The views of a scene show one set of named points, each view turned or mirrored, shifted and resized as a whole, with a little noise and some points left out.

Scene 1
View 1
sapo: -8  -8  23  14  12  -44  -3  9
saf: -63  -30  -4  6  7  -15  -18  9
muke: -10  -3  17  -7  27  -30  -11  32
pota: -49  9  19  10  -24  -3  -5  37
Fegu: -85  -8  -4  -13  -18  21  -24  45
tozum: -60  10  1  -35  -3  20  -38  65
Senek: 6  11  24  -56  15  -33  -104  -2
Kiro: -45  47  23  -33  -31  18  -45  67
fadan: -84  -24  -8  -14  -2  8  -31  29
tupuf: -22  22  1  -82  38  13  -62  96
ragur: -16  21  23  -29  0  -18  -45  38
lobip: -54  -5  7  5  -4  1  4  45
nudi: -55  -5  20  14  -35  -15  -42  -12
View 2
lobip: 3  6  -31  -11  3  5  -18  -6
tozum: 7  34  -31  3  10  -8  -6  11
Kiro: 20  34  -28  10  14  5  -19  26
ragur: 25  15  8  -6  13  0  -16  8
pota: 14  5  -34  -3  6  13  -26  4
sapo: 20  -16  -2  -8  6  6  -24  -12
muke: 21  0  18  -9  10  -7  -11  -8
Senek: 43  3  13  26  12  -28  3  16
tupuf: 8  59  1  -1  14  -22  4  17
Fegu: -1  17  -50  1  3  -3  -10  3
View 3
Senek: 13  -2  8  -33  56  59  -45  -57
pota: -4  -7  -4  4  1  -20  36  -33
tozum: -24  0  -24  4  1  22  -5  -46
fadan: -27  31  -17  -11  17  26  18  -23
nudi: 5  47  11  -10  45  27  15  -57
Kiro: 0  -9  -13  18  4  8  -7  -70
Fegu: -26  23  -23  2  5  11  23  -34
saf: -14  20  -3  -32  29  21  24  -10
muke: -1  -29  7  -35  29  17  -2  -17
tupuf: -28  -31  -37  0  -8  43  -48  -55
ragur: 3  -14  0  -16  27  21  -14  -49
View 4
sapo: -2  6  29  -3  -26  15  -9  -26
fadan: 18  -16  -12  0  -37  -36  11  -27
tupuf: -5  9  4  2  -7  -27  93  -33
tozum: 10  2  -9  -11  -16  -37  43  -36
muke: -5  4  31  -4  -23  5  16  -29
Fegu: 19  -8  -14  -18  -30  -42  13  -36
saf: 12  -17  5  3  -39  -15  -4  -24
lobip: 9  -5  12  -26  -30  -25  4  -38
Senek: -2  21  -5  52  -1  19  37  -4
Kiro: 4  38  -16  -22  23  -28  57  -43
pota: 10  10  3  -25  -14  -17  1  -39
ragur: 2  20  4  0  -5  -3  27  -26
nudi: 21  9  -31  18  -11  -14  -13  -21

Which points are out of place in each view (at most two, in the order of its rows)? Write - if all are in place.
view 1: nudi
view 2: ragur, muke
view 3: pota
view 4: Kiro
